A landscape with many valleys, sampled at points; each row gives a point and its height.
A ball rolls from a point to the lowest of its 2 nearest points, and stops where none of them is lower. Distance is the straight distance between rows; heights are no part of it.
q567 height 45.3: [223 108 130  73  89 163 138 123  87 144 120 161 134 106  90 117 117 144
 146 128 106 121 154 155  75  76]
q822 height 4.7: [120 156 149  98 156  60 165 157 111 107  87 133 115 108 153 144  87 142
 199 104 114 196 170 107 134 110]
q38 height 37.8: [ 79 117 111 127 100 109  90  82 109 140  85 129 143 140 138 143 149 134
 129  98  99 144  93 147  81  59]
q322 height 37.1: [135 106 135  27 149  96 140 109  96 140 128 153 155 129  76 124  80 165
 155 130 132 197 125 144 119  81]
q220 height 9.3: [102 112 101 161  81 184 167 114 138 116 159 122 116 174  97  86 152  68
  79 163 160 121  86 108 137 131]
q42 height 65.3: [108 112 135 132 127 149 120 128 154 101 136 147 125 118 151 155 134 123
 111 140 137 101 124  97 129 195]
q592 height 25.6: [170 160 137 130 209  66 127 166 153 100 151  94  78 154 139 158  87 121
 174 132 126 108 184 123 154 112]
q393 height 48.1: [150 157 135 114  95 105 119  95  85 138 116 165 180 165 130 135 152 175
  80  79 130 125  95 151 116  82]
q104 height 8.6: [109 140 115 121 205 102  83 125 148  94 131 105 140 132 163 164 153 132
 178 124  79 137 133 101 157 122]
q722 height 26.5: [112 173 140 137 153 112  90 132 133 149  68 113  97  76 136 181  79 129
 154 130 105 111 181 120 147 109]
q942 height 55.6: [205 136 173  33 157 109 121 144  87 159 153 143 133 114 133 154 126 177
 120 106 152 174 149 157 130 108]
q671 height 61.5: [124 125 101 162  84 104  75 114 145 164 152 140 146 102 105 191  87 103
 152 152 120 143 120 168 131 142]
q745 height 44.8: [ 39  98 104 141 130 109  93  76 155  96 125 134 127 143  80 113 118  99
 143 141 117 141 113 113 103 141]
q849 height 72.4: [173 138 104 151 143 157 169 129 121 117 190  88 181 162 155  72 158 120
 107 147 155  97  95 107 143 163]
q136 height 36.4: [ 90 128 131 141  67 129  99 133 103 153  70 142 135 107 124 148 116  71
  95 154 169 115 122 135 142 108]
q385 height 12.5: [186 114 135 129 135 133 159 168 132 119 165 134 130 135 194  98 151 120
 132 119 178 116 145 102 151 207]
q40 height 20.6: [190 103 178  89 115 120 118 118  98 180 140 154 138 141  76  85  86 149
 168 143 107 218 139 169 120 130]
q153 height 17.0: [124 195 134 124 179 100 138 162 120  89  76 113  97 123 163 174  93 166
 184  57 111 179 190 135 115 107]
q698 height 68.8: [104 124 171 103  79 138 143 140 130 134 115 183 108 138 156 146 129 142
 110 118 157 123 119 105 116 152]
q159 height 40.6: [186 102 145 111  94 129 161 135 114 126 121 174  90 117 116  81 112 174
 108 106 129 129 141 151  68 101]
q97 height 60.4: [165  91 123 109 113 142 119 159 118 172 106 130 141  86 185 127  97 129
  98 166 183 118 107 137 174 123]
q30 height 17.8: [ 95 197 145 129 174  95 152 129 131 145  93 114  84  91 112 162  72 131
 209 136  89 180 177 117 172 118]
q680 height 64.8: [129 117  76 177  81 145  94 122 132 154 157 121 162 118 100 167 112 106
 105 121 151  93 124 166 133 188]
q898 height 53.8: [156 114 123 144  61 108 121 151 102 159  70 172 135  99 121 102 122 116
 166 152 130 172 146 132 111 122]
q704 height 17.5: [121 128 134 136 189  90  76  97 157 109 123 127 139 110 142 156 117 106
 154 197  96 133 128  83 165 150]
q530 height 49.3: [129 108 113 126 204 152 133 133 180 123 163  69 131 102  91 144 183 116
 111 140  71  97 142 131 125 172]
q83 height 52.0: [108 144 101 182 108 129 145 136 130  78 131 146 122 136 109  92 138 137
 100 118 141  78 128 115 153 117]
q9 height 18.1: [ 66  81 109 146  78 164 152 126 170 117 168 142 103 135  95 133 141  52
 109 147 148 109 110 139 127 125]
q818 height 49.4: [165 128 144  93 108 119 135 108  95 141 128 170 152 146 142 127 137 199
  88  37 147 152 126 155  91 126]
q169 height 33.8: [176 128 159 118 133 105 149 148 113 128 129 147  60 131 123 118 109 175
 139 100 148 170 168 145  60 140]
q265 height 33.5: [ 95 128 128 149 110 131  97  90 118 107  94 134 131 110 164 148 163 111
  97 150  92 129  86 125 117  60]
q804 height 40.7: [155  88 167  93 119 171 123  92 110 182 139 130 134 177 101  74 111 176
  85  87 138 155  96 183 125  84]
q324 height 27.1: [109 141  91 140 111 177 157 145 124 115 155 119 157 124 152 124 171 113
  89 158 174 138  96  93 207 130]
q832 height 58.5: [193 109 136  82 127 125 117 160  93 174 134 141 150  99 141 115 112 167
 103 145 165 137 115 164 176  88]
q771 height 17.6: [101 118 112 139 109 165 170  97 149 124 180 140 135 192 103  74 149 132
  86 107 173 110  89 118 140 143]
q552 height 52.7: [178 149 171  57 134  94 138 142  91 150 132 137 115 128 134 153 151 156
 139 118 119 130 137 144 102  51]
q486 height 29.6: [110 118 140 115 143 161 161 169 195 115 141  96 118 117 119 168 137  46
 133 156  76  55 152 111 145 140]
q755 height 75.0: [153 143 154 138 114  82 102 102  89 110 119 187 162 167 106  77 117 153
  82 116 169 151 125 129 137 156]
q18 height 32.6: [123 124 142  61 169  91 137 140 115 141  93 119 112 108  91 168  58 162
 154 156 152 187 139 136 104  98]
q513 height 25.5: [137 130 154  87 160  96  99 109 110 124 101 141 129 112 150 162  99 179
 124 130 128 163 124 118  90 136]
q586 height 41.3: [ 51 118 119 154 109 135  81 110 130 113  93 126 139 120 105 141 135  52
 123 146 144 110 129 115 140 142]
q525 height 25.1: [ 71 123 113 140 158  91  94  86 132 124  84 114 130  68 129 133  91 107
 169 177  95 173 121 111 152 119]
q753 height 81.7: [127 150 167 104 117  50 128 101  87 160 103 137 158 162 134 129  95 119
 188 139 119 188 116 119 106 160]
q578 height 43.0: [110 110 130 124 190 147 129 107 132  94 161  94 115 164 147  76 194 129
 119 131 130 101 105  96 125 148]
q699 height 38.9: [ 47 131 110 142 151  96 123 103 147  82 101 116 115 129  91 144  56 127
 175 116 101 140 140 107  97 154]
q658 height 46.3: [135 119 106 151 177 171 134 115 155 110 190 101 135 111 103  99 204 123
  98 168 108 111 116 117 154 170]
q193 height 48.4: [103 121  90 160 144  81 103 123 127  85 118 145 130 113 119  90 118 160
 156 117 122 141 132 122 140 112]
q564 height 31.7: [106 139 149 113  94 135 112 137 110 164  59 130 102  52 128 176 108 103
 119 134 136 104 155 137 120  82]
q458 height 71.1: [175 154  96 181  97 167 148 120  98 148 169  86 151 160 154  84 134 126
  95 153 154 115  78 136 148 112]
q362 height 12.6: [116 100  82 131 114 143 165 160 157 144 169  75 182 142  75 122 140  86
 109 123 137  64 113 150 128 159]
q203 height 33.1: [ 79 163 125 158 135 153 121 130 142  87 107 133  73 126 121 133 146 153
 156  59  95 113 176 114  97 145]
q885 height 61.2: [114 121 130 135 156 119 107 134 157  83 115 133 144 133 113 150 116 111
 156 124 103 106 161  89 106 219]
q251 height 34.0: [167 169 153 149  94 117 123 117  89  99 107 192 141 129 135 123 175 148
  98 160  99 168 113 105 134  89]
q873 height 49.2: [180 145 137  66 111  95 162 118  86 138 110 146 136 107  93 153 106 145
 191 131  85 147 150 135  68  63]
q867 height 34.8: [136  85 143 118 126 152 100 118 124 177 174 126 110 194 122  86 136 168
 131  85 154 179 108 173 133 151]
q261 height 56.5: [ 87 112 109 135 147 135  93 114 170  84 118  98 151 130 126 203 111  91
 137 112  77  91 134 116  77 181]
q533 height 67.3: [158 121  84 190  40 171 129 140 117 162 143 128 152 109 144 154  98  99
  86 130 159 121 103 173 137 143]
q94 height 43.1: [ 87 124 120 125 102 111 108  99 116 143 111 137 139 186 128 119 147 141
 112  83 151 113  99 136 109 110]
q239 height 32.2: [ 62 129 124 146 159 104 137  82 135 124  84  83  86  99 115 163  64 118
 183 158  87 189 125 120  84 141]
q742 height 68.0: [141 118 108 158  92 120  89 116 122 149 164 151 161 178 101 132  98 150
 108  98 154 112 112 165 126 186]
q596 height 33.6: [100 120 115 108 159 186 199 169 188 116 165  79 132  89 146 121 142  95
 130 147 134  74 136  94 167 127]
q184 height 26.6: [106 198 147 148 184 125 122 123 131  79  85 104  77 153 139 156  98 143
 188  80  80 146 177 119  76 137]
q398 height 54.7: [135 170 143 149 148 113 145 143 110  93 143 145 112 112 159  95 160 164
 107  92 155  97 153 115 168 131]
q546 height 62.7: [126 140 137 133  66 181 184 122  93 147  81 152 131 120 152  80 155 145
  71 109 177 127 115 110 113 105]
q405 height 39.0: [122 113 111 133 175 103 125 151 131  91 142  94 142 179  91  60 185  98
 141 117 123  80 140 116 139 147]
q612 height 44.4: [200  74 170  65 141 163 144 108  97 138 137 140 149 162 134  81 104 193
  82  51 137 163 123 169  97 106]
q128 height 41.0: [134 177 164 163  97 102 122 132 120 126 103 165  93 107 128 133 147 127
 156 153  86 123 150 115 124  96]
q371 height 52.2: [117 104 101 137 201 144 102 127 188  96 114  87 154  84 103 161 134  76
 120 135  43  92 159 128 132 160]
q391 height 60.3: [107 135 117 160  91 181 167 116 122 128 103 115 126  76 187 112 127 142
  92 108 168  93 120 105 108 143]
q651 height 30.6: [ 91 144  86 138 125 190 196 157 145 103 151  72 165 130 147  86 185  76
 121 150 149 107 105  80 174  90]
q914 height 62.3: [155 144 122 156 127 149 111 128 118 187 108 100 136  76 184 169 135 113
 104 158 168  92 135 121 181 144]
q979 height 26.1: [ 92 117  91 149 142 168 147 154 173  79 130 112 120 110  97 119 156 116
 137  75  82  82 165 129 115 162]
q16 height 40.9: [129  88 126  82 151  99  96 110 104 139 115 149 131 126 109  75 121 166
 129 148 137 183 102 147 131  73]
q163 height 44.7: [115  77  90 138 147 119  88 131 125 137 124 126 100 120 117  64 130 141
 130 150 168 147 116 141 147 121]
q805 height 22.7: [132  94 134 126 111 165 139 109 140 142 165 136  90 123 165 116 129 164
  97 134 119 135  81 150 102 103]
q313 height 58.2: [125 140 116 139  78 100 102 128 117 171  93 159 153  71 121 169 104 115
 166 160 118 181 134 144 140 117]
q713 height 19.2: [148 136 123 115 213 139 134 169 194 112 132  90  89 147 142 192 123  99
 183 136  73 113 182 103 144 136]
q831 height 10.1: [107 113 121 124 159 146 134 149 184 121 164  95  61 133 134 181 146 118
 165 140 104 119 136 126 111 128]
q872 height 34.3: [119 127 125 119 173 106  99 132 141 128 143  67 147 183  94 125 157  84
 144 139 101  54 127 125 116 146]
q233 height 57.5: [171 143 114 164 109 135 131 134  97 131 113 150 131  70 156 115 135 185
  91 113 146 111 137 135 133 138]
q279 height 74.0: [174 158 124 133 163 155 197 154 162 141 178  66 200 117 132 113 172 108
 114 150 111  77 129 104 134 173]
q112 height 65.7: [ 91 141 164 112  98 141 145 142 111 130  90 165 102 130 160 108 190 131
 124 124 152 137 129  97 145  99]
q945 height 24.0: [175 121 150 134 155  93 130 163 134 116 130 135  75 124 164 112 121 134
 152 129 156 133 170 110 118 168]
q707 height 27.4: [142 131 139 135 120  97 101 135 147 155 170 106 107 178 115 156 117  94
 153 168 119  71 116 140 119 133]
q780 height 25.7: [ 89 104 135  98 116 153 144 121 158 143 194 150 109 198 104 119 166 137
 125  93 165 136 109 129 133 170]
q146 height 24.1: [ 66 112 123 141 109 176 158 136 173 117 168 107 114  96 113 182 152  31
 120 128 114  83 130 141 130 121]
q394 height 71.7: [165 133 156 155  86 142 106  96  94 145 128 160 168 220 114  89 110 144
  67 101 151 139  92 152 136 152]
q518 height 17.7: [ 89  94 109 131 146 167 126 107 165 123 173 109  84  79 162 158 150 139
 105 140 128 134  96 136 134 107]
q329 height 22.2: [142 143 127 129  97 147 179 169 108 114 141 150 155 139 190  95 157 131
 104 130 196 138 113  92 189 144]
q457 height 18.6: [159 156 151 125 155  49 115 140 130 143 169 117  91 154 126 150 100 141
 177 151 116 126 132 142 123  98]
q455 height 69.5: [176 128 100 162  55 179 148 136  89 164 135 117 174 149 136 105  88 142
  61 122 155 147  81 168 162  94]
q470 height 28.5: [146 119 146 120  98 138 137 105 120 104 120 184 127 109 133 117 138 155
  74 164 100 132  95 127 113  65]
q434 height 47.5: [149 125 119 184  65 138 132 165 133 121  93 160 103 122 154 111 154  86
 146 167 125 123 138 109 132 128]
q597 height 78.4: [109 176 171 129 124  69  89 103  93 135 105 158 155 163 119 133 125 129
 145 127 138 134 134 108 121 165]
q949 height 19.6: [ 98 137 102 135 142 154 168 169 164 111 132  82 171 126  65 109 155  93
 100  98  83  53 147 143 133 149]
q709 height 8.0: [181 125 144 131 122  75  97 127 124 159 169 157 128 139 108 115  84 151
 163 163 116 172 118 160 140 124]
q252 height 17.2: [ 87 115 122 111 169 121  77 117 125 125  86  97 125 119 179 165 127 142
 130 116 137 118 116 114 130 123]

Where does a ball stop that starts at each point below?
q42: q709
q586: q822
q832: q385
q233: q104
q818: q220
q578: q709
q745: q104

Call two points neighbours if one is among the 2 nearest of the other. Go from one point of each pair to the other, from neighbour to neighbour, staying as low as possible. Name the highest point that can't be avoided.
q220 / q709: q818
q709 / q831: q592
q831 / q362: q745
q822 / q362: q203
q831 / q104: q322
q385 / q220: q596
